Each row is a point on a landscape with many peaks, with its height.
A climber steps from a point to whichever of its 2 nearest points has the largest rise for the distance, and stops where none of them is higher. Distance is the straight distance between rows; heights are no part of it.
z_219 height 268: [-18  26 -28   6  49  -8 -53 -39 -45  13  17 -29   1 -11  16 -35 -30  -4
  33 -11  23  54]
z_829 height 404: [  8  13 -11  25 -34 -37  21  14  57 -11  -4   2  21 -43  -2  13   4  35
 -13  -8   1  21]
z_327 height 728: [ 50 -12  15 -11  55  23 -18 -10 -35 -11  34  10 -23  22   5 -20  -9 -16
 -21 -27   8  17]
z_153 height 638: [  9  16   4  31 -11   2  34  -8  19  -5   8   1 -11 -20   4   1 -13 -12
  -3 -42  -6   0]
z_817 height 839: [ -7 -19  19  -1 -46  45  33  -7  23  18  12  -4   8 -10 -36  -9  33 -25
   8 -16   1 -12]
z_247 height 281: [ -3  34 -26 -13  48 -29 -52 -22 -35   9  15 -30   9 -24  18 -26 -48   9
  16   9  38  44]
z_742 height 487: [ 23  53   0 -53  13 -37   9   1  24   9   0  -7  -5 -25  -1   5 -42  -5
 -21  22   5   5]
z_809 height 328: [  0  35 -15 -11  27   3  10 -17   3 -24  14  22 -20  27  -9 -26 -18  21
  35 -32 -15  32]
z_332 height 789: [-29  -9 -29  15  15  25 -24 -16 -38  10  -1 -20   1  27  20 -29  17 -26
  20 -18  -9   6]
z_860 height 159: [  7  -5 -38 -43 -24   4 -11  25 -10  24  -8   2  18  35  -1 -20  10  43
  16  34  17 -24]
z_611 height 457: [-11   9  -4  24   3 -30  -1  -7  18 -29  -3  14   2   1  -9  14   1  25
   6  -4 -17   1]
z_521 height 420: [-15  11 -11 -16   7 -29 -11 -14   7 -19   0  14   5  21 -31   9  14  38
  15  24 -24   6]
z_671 height 579: [  7   5  24  30  27  -5  17   3  -7 -44  -3  30 -23  29  23  18 -29  20
  19 -32 -16   6]
z_106 height 179: [ -5   4 -30 -54   1 -22 -29   7 -18  13  -6  -6  18  31  -8  -1   8  48
  15  57   0 -11]
z_628 height 529: [ 19   9  18   7  53 -11 -13  -6 -20 -50  10  29 -16  36   5   3 -29  27
   8 -18  -5  20]
z_721 height 561: [ 32  -6  16   9 -17 -12  -7  -6  18  20  14  -6   8 -49 -35  16  15 -14
 -55  19  22 -29]
z_913 height 239: [ -8  -6  35 -37  48 -14 -11  18 -23 -17 -32   7  -4  30  34  21 -41 -32
 -10  37  -9  -2]
z_566 height 628: [ 27   0 -18 -42  40   7 -56  -9 -55  24  22 -22   0  10   5 -30 -10  33
   5  38  28  12]
z_744 height 828: [  4 -13  -5  -2  26  39 -10  -8 -37  11  12  -8  -9  37  27 -29   8 -41
   5 -32  -1   6]
z_904 height 145: [ -7 -20 -34 -21 -42  12  -1  21  10  11  -4  10  21  24 -22 -20  28  47
  25  19  12 -16]
z_113 height 601: [ 28  12  10 -14 -32 -21  23  21  39  11  -4   7  10 -23  -5  18 -13  21
 -12  13  13 -14]
z_914 height 551: [  1 -19 -39   1 -25  14 -21   4 -15  37   7 -33  21 -22  -5 -28  30   2
 -22  17  28 -30]
z_239 height 782: [-54  -8 -19  18 -29   4  11 -26  20  -4  -4  -8  13  -1 -30  -4  49 -19
  30  -6 -32   5]
z_4 height 66: [ -7 -40 -21  25   1  32 -18   0 -29 -10  10   1   1  21 -11 -28  38  20
  -4  -5  12 -16]
z_700 height 690: [ 37  16  -3 -21  46  30 -12  -4 -31   0  24  10 -21  31  16 -38 -28  -4
   7 -34  20  23]
z_464 height 395: [ -6 -23  41  -9 -43  -1   7   9  21   8 -18  28  17  20 -31  47  21  15
  16  30 -16 -19]
z_124 height 234: [-11  27 -31 -21  38 -31 -49 -29 -26  -4  19 -24   6 -13 -16 -19 -14  42
  16  22   2  37]
z_585 height 836: [-35  11 -22  23  11  24  10 -34  -4 -11  15  -9 -14   1  -9 -29  24 -31
  20 -39 -27  17]
z_108 height 687: [ -9 -25  30 -12 -36  46  32  -3  22 -13  13  24  -6  16 -53  -5  39  16
  36  -2  -6   2]
z_179 height 662: [ 41 -16  30 -22  39   0 -16  19 -24   0  -4  -3 -10  -5  20  11 -25 -35
 -54  30  21 -25]
z_467 height 226: [ -4  -4 -25 -30 -22  17   5 -10  17   9  26  -3   1 -18 -56 -32  45  24
   8  21   9   4]
z_959 height 663: [-10  12 -59  16 -29   2   7  16  28   2  -3  -5   6 -13   4 -43   4  36
   0 -32  12  31]
z_694 height 631: [ 36  15 -18 -33  41   0 -49   0 -45  24  20 -29   0 -17  19 -34 -33  10
 -17  22  50   2]
z_607 height 612: [ 16 -22  14  39   0  36  10 -17  -4  -5  37  -6  -7 -29 -33 -17  35 -19
 -41 -25  17 -15]
z_577 height 296: [  7  55 -33 -31  39 -21 -30 -20 -10   9  24 -14  -5 -17  -1 -40 -40  21
  13 -10  22  47]
z_484 height 419: [ 11  39  -9 -50  36 -15 -20   0 -19  15   2 -18   1   4  22 -18 -43 -16
   7  14  21  10]
z_476 height 463: [ 29 -57  27  -5  32   9 -22  34 -35 -17  -7   7  -3  41  40  12  -7 -15
 -31  20  12 -26]
z_516 height 311: [  6  42 -17 -19  45   2 -17 -27 -17  -4  24   0 -15   6  -6 -35 -22   0
  22 -27   2  37]
z_857 height 595: [-36 -12  -2  41 -18   4   8 -24   3   0 -10 -16  13  -5  -3  11  29 -49
  -2 -20 -25 -15]
z_731 height 686: [-26 -13 -44  35 -57   4  15  16  43  -4  -7  -5  26 -23  -7 -29  32  35
   1 -28   8  27]
z_121 height 123: [ 31 -35  24 -34  57 -10 -44  10 -45 -21  11  10  -8  40  13   9 -13   4
 -24  27   4   8]
z_952 height 652: [ 20   9  15 -26 -22 -10  17   8  16  23 -11   0   3 -13  -8  22  -9 -21
 -20  24   6 -27]
z_255 height 834: [-14 -11   7   0   4  21  11 -26 -11   2   0  -2  -5  26 -10   3  30 -49
  10 -11 -33   1]
z_307 height 771: [  6 -39   4  16  32  25 -22   8 -47  -8  -1 -11   0  38  51 -12  -5 -45
 -16 -27   5  -8]
z_946 height 645: [  5 -13  47  13 -42   4   5  -7  49   5  14  17  12 -44 -66  28  32  17
  -9   5  -4  -1]
z_994 height 729: [-29 -11  -8  56  17   6  -2 -29  -4 -43  12   6  -8   4 -17  -8  27   0
   6 -37 -24   8]
z_725 height 97: [ 33 -19  15  -1   8  35  18   4 -14  -5  15  21 -15  33  -6  -7   9   0
  -3 -17   0  -9]
z_344 height 603: [  9  -5  25  10 -26 -19 -10 -14  35   9  11   8  12 -51 -61  29  28   0
 -38  26   1 -10]
z_349 height 51: [-16 -25 -15  36  -3   1 -16  -9 -11 -14   2  -5  10   3 -13  -2  33   4
 -10   0  -3 -20]
z_564 height 271: [-27  20   4 -23 -24 -32  21  12  29  20 -43 -21  14 -24  25  26 -21 -55
  -6  33 -16 -19]
z_608 height 466: [ 20  12 -20  13  -7  19  23  10   7 -11  14  18 -15   8  -1 -29 -15  34
   7 -38  11   5]
z_90 height 564: [ 23   6   3  -2 -56  -9  45  32  47  16 -12   1  17 -25  10  12 -12  28
   7 -15  14   1]
z_131 height 528: [-33   1  35 -27 -11 -30  -2 -12   8  -3 -34  33   1  26 -15  63   3  -9
  -6  56 -42  -5]
z_114 height 377: [-25 -27  33  31   1 -27 -21   0   2 -28 -19  33   6  23 -11  57  22  11
  -8  37 -27 -15]
z_557 height 635: [-42  -1   6  58 -16 -14  20 -17  15 -19 -17  -3   5  -4  15  29   9 -30
  17 -34 -35  -4]
z_870 height 875: [  1 -24  -5  19  -5  47  11  -5 -24  15  15  -9  -1  17   8 -26  25 -34
 -13 -30   8 -17]
z_322 height 392: [  3  -2  50   7 -38 -25   4  20  43  13 -16  21  10 -42 -17  60  -7   3
 -27  41   2 -17]
z_228 height 591: [  9   4 -37  -7  22  20 -42 -21 -41  34  27 -37  -8 -24  -3 -47  12   7
  -6  10  21   8]
z_965 height 215: [ -5  33  -1 -40  61 -38 -44 -29 -33  -9  14 -16   5   1  -6   1 -36  16
   7  31  11  36]
z_126 height 767: [ 18   5   4 -36 -32  22  32   3  16  27   4  10   2  17 -23  -4   9  -3
  18   4  -3 -11]
z_21 height 791: [  8  21  40 -24 -17 -12  64  26  17   1 -27  20 -23   5  22  46 -43   7
  30  -2 -16   1]
z_34 height 476: [ -2   9 -32  19 -22 -41  -6  22  32   5 -16 -31  28 -56  29  -2  -6  -3
 -38   9  22 -10]
z_938 height 327: [ 15   7  39  36   6 -22  28  32  21 -29  -6  29 -18 -14  19  46 -31  40
   0   0   5  -7]
z_78 height 741: [-25 -31   7 -16  -2  13 -11 -27  -8 -12   7  10   0  24 -57   5  64  -1
  14  35 -31   3]
z_822 height 450: [-21   4 -20 -27  16   8 -12 -21 -19  -1   5   0  -2  36 -19 -16  29   5
  35  13 -26  12]
z_310 height 513: [  0   6 -29 -30 -32  16  10  12   1  43  -8 -17  14  16  18 -20   6 -20
  13   5   9 -22]
z_135 height 710: [ -5 -17 -33  48 -44   0   5  20  32  -3   3  -4  24 -31   0 -19  16  36
 -23 -24  25  -2]
z_481 height 780: [  0   9   7 -26  12 -10 -13  -7 -14  29 -20 -33   2 -21  20  15  -9 -78
 -31  31  -4 -25]
z_209 height 835: [-11  -6 -20  22 -25  29  14  -9   4  17  17 -19   8 -18 -11 -29  24 -21
 -16 -28  10 -12]
z_593 height 415: [ 27 -23  64  28   7  11  28   5  -8 -14  -1  33 -30   6   6  55  -5 -14
 -13 -13 -17  -1]
z_225 height 470: [-20  30 -37 -32   6 -10 -21   0 -15  25 -14 -24   9  17  34 -26 -20 -14
  31   5   4   7]
z_540 height 113: [ 23 -10  -2 -23   0  32  18   8  -7  -7  15  30 -12  44 -20 -20  13  30
  22  -5   0  -1]
z_999 height 423: [ 11  39 -25 -18  -7 -11  23  24  19   6 -13  -9  -1  -6  45 -19 -53  -1
  11 -22  14   5]
z_668 height 263: [ 17  -3  13  30 -38  16  51  18  39 -11  15  22  -8 -24 -16   0   1  56
  20 -48  10  19]
z_66 height 390: [  1 -36  23   1  33 -13 -32  17 -30 -31 -18  11   1  37  23  24  -3  -4
 -18  31  -7 -16]
z_613 height 752: [-39   4 -31  -8  -6   1  -7 -35   5   4   9 -20   2 -17 -37 -18  50 -10
  21  14 -27  14]
z_675 height 506: [  7  -2  18  -1  38   3  -9 -13 -24 -14  -4   0 -11  26  25   7 -15 -54
  -3 -16 -19   7]
z_591 height 724: [ 14  21  42  -3 -34 -14  67  26  34  13 -20   9 -17 -38  14  53 -32   0
  14 -19  -5   8]
z_348 height 316: [ 16 -33  57 -18  -8   6   4   2   0  -6  -1  50  -8  41 -35  49  21  17
  -7  33 -24   1]
z_270 height 790: [-26  -5  47  21 -17 -17  25   4  13 -17 -28  31 -10  19   4  66  -3  -1
  24   8 -38  -1]
z_346 height 682: [  7 -23  28  16 -53  15   8  14  51   3  13  12  22 -32 -50   8  33  40
   2  -5  15  -9]
z_95 height 188: [ 18  15  15 -31  62 -35 -42 -11 -28 -30  14   3  -6   6 -11  10 -30  30
 -24  34  15  11]
z_174 height 187: [-20  30  23 -55  35 -23   7  11  -4  -7 -35   0  -2  23  28  17 -54 -31
   8  33 -14   3]
z_871 height 391: [ 34   6 -16  -3  11  -5 -16  22  -9   1   4  -9   0 -18  22 -21 -30  13
 -34   3  43 -28]
z_685 height 501: [  3   1  26  13   1 -20   4  -1  11 -16  -9  19  -7   2  -8  36  -4   4
  -9  14 -12 -13]
z_405 height 356: [-10 -18  30 -22 -17  -3   1  -9   6  -5  -9  33   6  40 -44  35  32  12
  13  37 -31  -5]
z_147 height 454: [-21  -4  48  -5 -33 -24   6   8  28   6 -31  33   7  -2 -16  69   0   1
  -7  48 -22 -14]
z_837 height 597: [-13 -24  40  56 -46   7  16   4  31   6  -3  -1  18 -34 -14  38  21  -9
  -8 -23  -1 -19]
z_246 height 449: [-25  40 -46 -14  11   3 -20 -13 -12  35  -1 -26  -1   4  34 -45 -23 -23
  34 -29  11  33]
z_167 height 151: [  8  46  27 -58  45 -15   9  -5  -7  -8  -9   8 -14  27  19   9 -58 -27
  12   6  -8  21]
z_797 height 665: [ -3   3  19 -47   3   1   2 -35  -4  17   1  16 -11  20 -44  24  30 -37
  -2  33 -43  12]
z_248 height 134: [-16 -30 -28  -3 -24  28  -6   6   0 -11  11  13   4  18 -36 -31  46  47
  21  15  12  -6]
z_594 height 871: [-11   0  29   6 -25  -7  46  15  10  -7 -31  20  -7  26  20  45 -18   3
  41  -9 -25  -8]
z_326 height 616: [-18  -5  -4  22  12 -22 -16   2  -9 -20 -19  -8  10   6  23  11  -6 -13
  -3   7  -5 -20]
z_492 height 389: [ -5  -3   6   0  -1 -27 -12 -10  19 -24  13  26   5   3 -56  17  32  54
  -3  30 -13   1]
z_714 height 681: [  9  24  15 -12 -38 -16  54   8  40  17 -13  -2  -2 -27   5  27 -21 -19
   8 -16 -13   5]
z_777 height 362: [ 22 -28  47  20  30   4   8  10 -18 -29  -8  20 -22  26  31  34 -17 -28
 -19 -12 -16  -5]
z_123 height 753: [-24 -10 -37  34  16  15 -42  -7 -46   7  -3 -32   7   6  37 -32  -6 -15
  -5 -23  19  -4]
z_488 height 430: [-19   6 -34 -50  -8  20  -3  -3 -12  22   0   5   2  49 -10 -30  28  20
  46  23 -12   6]
z_72 height 240: [ 33  17  49   1 -21  -8  39   6  30   8   6  24 -20 -34 -22  40 -17   9
 -11  -6  -2   2]
z_815 height 627: [-13  38 -26 -43  31   9 -26 -41 -22  40  24 -31 -14  -9  -7 -42  13 -14
  32  10  -9  36]
z_939 height 385: [ 21  13   6 -25  42  -3 -18  13 -26  -1  -6 -13  -1   2  36 -12 -44 -29
 -15  10  29  -8]
z_159 height 369: [-34   9 -41  28  -5  22   6   3  -6 -15 -10  11  -9  42  22 -35 -12  17
  40 -51  -8  19]
z_342 height 233: [-25  23  25 -24  -6 -24  43  21  25   6 -49  -4  -2 -12  34  35 -44 -40
   7  23 -25 -10]
z_446 height 297: [  4  -3 -11  40 -37  -4  33  35  29 -13 -11  15   3  -4  28   5 -18  49
  16 -35  12  -1]
z_793 height 492: [-22  17 -55 -22 -24  11  -8  11  -3  44 -12 -22  10  17  31 -41   0  -8
  27  -7   7  -1]
z_752 height 451: [ 24  39  -9 -39  12 -15   8  13   7   5  -2  -3  -6  -1  20 -12 -45   2
  -1   2  16  -2]
z_93 height 440: [ -5  -6  31  27  29 -36 -25  -7   0 -42  -3  28  -8   8 -15  44   4  23
 -23  27 -18  -5]
z_53 height 716: [ -5   4 -24  27  21   0 -27 -18 -23   2  11 -29   3 -21   9 -21   3 -22
 -21 -19  11  -6]
z_294 height 661: [ 33  22 -20 -31  37  19 -31  -6 -37  29  26 -15 -12   6  15 -45 -21  -3
   2 -10  35  14]
z_9 height 526: [ 15  40  -1 -37  24 -42 -12 -10   9  -7  10   1  -5 -16 -25  10 -22  21
 -23  26  -2   6]
z_801 height 572: [ -4 -16 -43  15  -5  38 -21  -7 -29  29  28 -32  -5 -24 -11 -53  31   5
 -24  -3  30  -8]
z_116 height 158: [  3 -17  15 -20  60 -32 -59  -9 -47 -32   1  -4   3  20   0  16 -12  22
 -17  45   3  11]
z_947 height 282: [  4  -7  33  38 -14 -13  29  46  27  -9 -20  11   0 -29  34  43 -24  16
  -8   8  16 -28]
z_852 height 426: [ 20   8 -26  -1 -42 -20  13  16  50   4   5   1  24 -38 -20 -16  15  48
 -15  -1  16  18]
z_26 height 648: [-21 -24  54  68 -28  -2  10   1  26 -13  -8  20   3 -20 -12  66  20   0
   5 -12 -20 -10]
z_682 height 246: [-25  19 -43 -13  31   0 -47 -34 -28   9  23 -24  -8 -11 -13 -46   3  37
  33  11  -1  46]
z_823 height 707: [ 19 -28  11  34  29  24  -7  -6 -30 -20  15   1 -10  18  19  -7   3 -21
 -25 -33   2  -7]
z_462 height 554: [ -1  -4  25  34 -27 -15  20   7  30  -3  -9   3   5 -28  -1  35  -2 -10
 -12  -8  -3 -16]
z_669 height 448: [ 18   8 -30  -4 -42 -30   8  24  45  16  -8 -18  32 -47   6  -7   4  15
 -31  10  23  -1]
z_3 height 251: [  7  11  -8   8 -33  12  44  -1  49 -11  21  13  -6 -29 -36 -19  14  34
  12 -33   1  29]
z_436 height 98: [ 36 -46   3 -24  45  16 -43   8 -53  -4  20  -3  -5  41  15 -14   8   0
 -17  10   8   2]
z_428 height 785: [ 40 -13  14 -30  45  12 -24 -10 -38  11  20  -9 -12  12   8  -6  -1 -41
 -28   4   3   2]
z_847 height 312: [-14 -24  46 -13  41 -18 -10  27 -15 -34 -37  28  -6  42  31  41 -25  -6
 -14  45 -21  -8]
z_137 height 409: [-40  27 -21  24  15 -12  -3  -8  -5  -9 -21 -22   6   0  53 -11 -40 -47
  22 -41  -4   9]
z_420 height 321: [ -5 -10  -1  23 -32  -4  23  27  17  -7 -20  11   9  14  21  15  -9  23
  16  -9   3 -21]
z_299 height 79: [ 25 -29  33  21 -17  46  43  12  -3 -11  14  28 -17  25 -10   3  12  22
  17 -36   4  -5]
z_217 height 498: [ -4 -15 -16 -41  21  -1 -43 -16 -46  20   2 -23   9  27  -4  -5  25   9
  14  52 -16   0]
z_576 height 678: [ -1  13  -4  26  10 -14  -2 -19   4  -9   5 -13  -1 -25   0   1  -2 -28
 -20 -19  -8  -7]
z_737 height 371: [ 15  -4  62  39  -2  -5  31  16   8 -19  -1  38 -29  -9   1  67 -10  20
   4 -11  -9   1]
z_783 height 712: [ 16   2  18 -18 -18   1  12   4   4  35 -17 -17   4 -22   8  20  -8 -64
 -34  21   7 -36]
z_966 height 725: [ 34  21   9 -44   1   6  24   2   4  12   6  15 -10  20 -12   1 -12   1
   3   9  -4  -5]
z_128 height 760: [ 26   3  36 -51  44  -1 -10   7 -24   8 -11  -4 -14   3  25  11 -36 -60
 -37  30   2  -3]
z_185 height 307: [-15  17  -6  -7   2 -25   5  15  15  12 -32 -32  14 -37  36   4 -31 -51
 -22  20   6 -26]
z_751 height 547: [-29 -23  22  28 -24  -2   8  -5   2   6 -30  -7  13   9  14  39  15 -54
  -3   5 -23 -29]
z_739 height 241: [-14 -27  32  36 -33  -3  30  52  18   1 -39   0  13 -11  46  41 -18  -3
   4  12  14 -44]
z_873 height 264: [ 18   9  33  27 -27  -8  43   6  42  -8  11  22  -9 -35 -23  33  -2  33
  10 -27  -5  12]
z_28 height 569: [-22   0 -34  11  14 -19 -36   3 -23 -12 -13 -15  14   8  24 -12 -12  11
   8   6   9  -9]
z_795 height 279: [  4 -19  -4  48 -42  17  27  28  29 -14   8  22   5  -9  -6 -11   7  64
   9 -37  22   2]
z_618 height 124: [  1 -11 -20 -35 -13  42  13   4   2 -10  22  23 -15  31 -41 -40  35  43
  32  12   9   7]
z_775 height 556: [-10  -7  18  22   5   0  12  -6  -6 -11 -20  -1  -2  16  25  24  -6 -45
   2 -13 -22 -14]
z_331 height 431: [-30  30 -28   5  27 -10 -28 -23 -22  10  -5 -33   6  -5  38 -21 -25 -45
  21 -26   4  18]
z_600 height 876: [-20 -13  10  13 -14  37  30 -26   8  -5  14   2  -8   4 -33  -8  39 -31
  14 -22 -22   3]
z_277 height 590: [  5  12 -20   5  37  33 -19 -37 -27  12  44 -30 -24 -33 -18 -48  22 -26
 -19 -20  12  16]
z_439 height 396: [-15  21 -44   4 -17 -23   3  31  20  -1 -30 -15  14  -8  52 -19 -37   8
   4 -14  15   6]
z_61 height 12: [  5 -35   6  13  11 -10 -41 -25 -24   1   9 -13   7 -22 -41  17  47  -6
 -42  41  -5 -21]
z_188 height 781: [ -9 -35   9 -12  26  15 -18 -22 -31  -8   5   4  -7  45  -9   7  40 -34
   3   5 -38   8]
z_679 height 238: [ -2  20 -24 -23 -14   4  23 -12  31  -2  19   7  -5 -10 -38 -27  18  22
  18  -6  -8  21]
z_811 height 472: [-32   0 -32 -36   9   4 -31 -28 -30  25   3 -24   5  19 -15 -19  37   8
  38  40 -26  11]
z_926 height 348: [-17 -10 -25  38 -41  -2  14  24  15   1 -21 -11  19  -1  39  -2  -7   2
  -2 -23  11 -23]
z_354 height 607: [-16  20 -33  -2  32  16 -36 -41 -30  33  28 -43 -13 -31  -2 -47  13 -17
  10  -4   3  29]
z_273 height 683: [ 26  31   3 -72  16  18  16 -13  -4  27  18  13 -17  37 -22 -16   4 -10
  19  11 -14  13]
z_542 height 563: [ 21  23 -11 -24 -10 -30   4   0  27   5   9   3   5 -25 -26   2  -2  20
 -18  20   5  -1]
z_560 height 709: [  3  -4 -43  11  -3  -1 -21   6  -5  -3   9  -3   3  -8  -8 -31   9  42
  -8  -3  21  -4]
z_802 height 803: [ 11  -7  33 -35 -54  33  39  -1  28  37  -2   3  10  -2 -39  11  19 -23
  19  -2  -6 -11]
z_335 height 493: [ 14   8  -8  23  25  -1  -6  -1  -7 -39  13  27 -16  18  -3 -16 -15  45
   7 -27   2   8]
z_465 height 582: [ 15   1  -9   7 -35  26  38  19  10  19   0  -1   2   5  17 -16 -13  -2
   6 -34  16 -19]
z_416 height 290: [  9  10  33  35 -25 -23  47  33  40 -15  -4  23 -10 -32  16  51 -18  50
  19 -23   0  13]
z_333 height 213: [  7   4 -13 -42 -23 -15  -2  -6  26  10  17   7  14 -15 -66  -6  35  46
  -2  43   2   2]
z_279 height 467: [ 37  -7  48  12  13   3  14  -3  -1  -5   4  18 -22 -12  -5  36 -12 -28
 -39   1  -5 -10]
z_269 height 608: [-14  13  19 -46  -5 -24  -9 -25   0  18 -21  12   0   6 -29  44   9 -34
 -19  53 -34  -2]
z_364 height 386: [-37  24 -37  24  10  13  -6  -6 -14   0 -13  -9  -5  29  40 -33 -26 -22
  35 -56  -3  22]
z_274 height 355: [-22   4  10  -3  42 -25 -18  17 -11  -7 -39 -28  11 -30  40   2 -40 -51
 -25  32  13 -24]
z_100 height 414: [-25   3  22  18  50 -24 -15  10 -12 -33 -31  -9   3 -12  40  11 -45 -41
 -12  11   1  -8]
z_595 height 527: [  3  -5 -67  -2 -21   0 -34  14 -12  35   3 -38  15 -29  10 -43   5  34
 -21  13  34  -7]
z_222 height 33: [-15 -29   7  18 -16  -9 -20 -16   3  -2  -2   0  16  -7 -40  20  46  -2
 -12  25 -11 -22]
z_812 height 740: [ 11  -7 -39  43 -16 -10 -14  24  14 -14   6   3   8 -21   6 -24  -4  58
 -25 -17  33  -6]
z_995 height 421: [ 25   4 -30  -3 -24 -16  -1  34  17   9  -2  -9  15 -26  15 -15 -15  28
 -29   8  39 -23]
z_763 height 609: [  5  -2  12  37 -29  35  48   1   4  12  11  -8  -4 -13  11  -6  -3 -24
  -8 -55   6 -13]
z_437 height 853: [ 19   6  11 -35  24  -4 -17 -12 -22  20   0 -16  -8  -4   3   8  -4 -51
 -29  24  -3 -11]
z_735 height 657: [ 31  -7 -23 -45  27  20 -31   5 -38   9  25   3  -8  32 -14 -36  11  47
   5  24  21   2]
z_992 height 341: [  6 -12  43  26 -35 -14  14  36  38  17 -21  -1  13 -55  12  48 -14 -13
 -37  29  22 -36]
z_98 height 207: [-15 -15   4  30 -52  -3  42  48  27  12 -36 -12  19 -15  56  20 -22  -2
   8 -13  17 -29]
z_597 height 629: [ -9 -12  17  44   6  14  25  -7  -9 -31  -6  18 -11  32  18  14  -1  -6
  21 -43 -26   0]
z_490 height 806: [ -5 -10   4  36 -40  23  30  -6  33   4  19  -9   8 -43 -25 -12  24  -7
 -14 -38   8  -1]
z_592 height 370: [-22   4 -48  31 -47 -21  14  28  35   2 -32 -20  29 -21  49 -11  -8   6
  -6 -24  10   8]
z_303 height 653: [ 23 -33  32  46   2  34  17  -4 -11 -10  20   8  -8   0  -5   6  18 -18
 -29 -33   6 -18]
z_645 height 651: [  0  38 -11 -67  31  10  -9 -28 -19  36  16  -9 -14  30  -5 -29   9 -19
  38  11 -16  27]
z_324 height 580: [ 13 -39  22  37   4  29  -6 -15  -4 -24  33  13  -7 -13 -49  -6  51   9
 -30  -4  12 -12]
z_382 height 357: [ 42  -2   5   8  39  11 -17  17 -30  -9  10 -10  -9  -7  39 -21 -40 -13
 -39 -15  45 -20]
z_456 height 382: [  5  13 -23  24 -46 -17  34  20  49   2 -14  -8  22 -37  25  -5  -7  19
  -8 -30   8  20]
z_758 height 507: [ -4   0 -69  18 -18 -28 -37  17   5   4  -5 -31  22 -40  13 -32   4  46
 -26   6  27  14]
z_13 height 769: [-32  11 -26  52  13 -10  -2 -20   6 -40   3   8  -8   1   3 -16  -3  17
  20 -48 -20  21]
z_722 height 706: [-26 -18   3 -25 -24  31  15 -18  12  -6   8  12   0  21 -53 -11  56  -2
  34  18 -18   5]
z_875 height 548: [ 15  -5   1 -11 -30  18  29  25   1  25 -15  -7   9  13  32   1 -16 -23
   2  -3  14 -37]
z_650 height 199: [ -2   2 -39 -41 -14 -20 -17   1   7   9  11  -3  17   3 -36 -15  25  61
   6  43   1   2]
z_498 height 518: [ 39 -13  46  18  -7   5   1 -10   7  14  13  13  -9 -38 -30  34   8 -30
 -57  12   8 -24]
z_633 height 126: [ 20  25  23 -55  38   5  12 -16 -15   3   3  15 -22  46   7  10 -25 -38
  19  -5 -30  29]
z_366 height 708: [-14 -25  48  35 -19   3  14 -10  13 -14  -8  29  -3  11 -26  50  25  -5
  10  -1 -33  -4]
z_15 height 810: [-60  -4 -34  17 -21  34  19 -24   8  -7   6 -10  -7   6 -16 -33  44 -21
  34 -27 -22  17]
z_205 height 514: [  2   4   4  35 -25 -26  20  19  38   2 -12 -17  14 -52  24  21 -14 -17
 -29  -5  12 -16]
z_676 height 720: [  6 -17  24 -34  20  -1 -11 -19 -22   2  -5  16  -9  39 -13  26  18 -35
  -8  25 -36   7]
z_506 height 80: [ 16 -33 -13 -10  22  32 -24  -5 -42   7  21  -5  -5  25  -4 -28  31   1
  -9   6   8  -6]
z_851 height 717: [-11 -31  22  -2 -50  32  11   6  38 -11  13  17  13  -7 -60  -9  47  40
  24   5   8  -5]
z_71 height 531: [-19 -14 -27 -12  19  -4 -46  -6 -46   9 -12 -27  15  26  23  -9   9  -1
  17  27  -3  -9]
z_203 height 464: [-11  12  14  17  49 -11 -15 -10 -23 -29 -13 -10  -3   5  41   2 -41 -50
   1 -23   0   9]
z_988 height 805: [-31  22 -31  34  31   9 -13 -30 -12 -25  13  -3 -15   3   1 -37  -5  -7
  23 -52 -10  36]
z_982 height 349: [-16  22 -20  12  14  -7   7   1  -2 -34 -11  21  -9  39  22 -14 -34  29
  43 -40 -13  23]
z_720 height 257: [-26  31 -49 -13  26 -12 -53 -19 -28  23   8 -26   0  -2  14 -45 -28  34
  43   1  19  57]
z_463 height 555: [ 33 -40  51   0  36   1 -11  33 -18 -19 -10  21 -16  13  26  30 -19 -15
 -50  33   9 -23]
z_533 height 650: [  6  22 -12  -7 -48  -4  49  -1  50  20   0 -10  14 -34  -7  -5   3 -11
   8 -30  -9  21]
z_610 height 680: [-22  -6  21  60   1  -8  18 -22  11 -35  -2  17  -9   0  -9  28  12  -7
  11 -32 -35   4]
z_216 height 684: [  5   9 -47 -20  12  14 -29   2 -23  13  14  -5  -6  10  -5 -47   0  44
  12   4  20  11]

Call two points neighbours if one is among the 2 nearest of the other. Go from one point of each pair to the other, from neighbour to neighbour, staying as high as possible. Name the lowest point that can't be avoided.
z_594 / z_437 => z_456
z_870 / z_600 => z_490
z_600 / z_585 => z_608
z_585 / z_326 => z_751
z_78 / z_851 => z_108
z_812 / z_437 => z_566
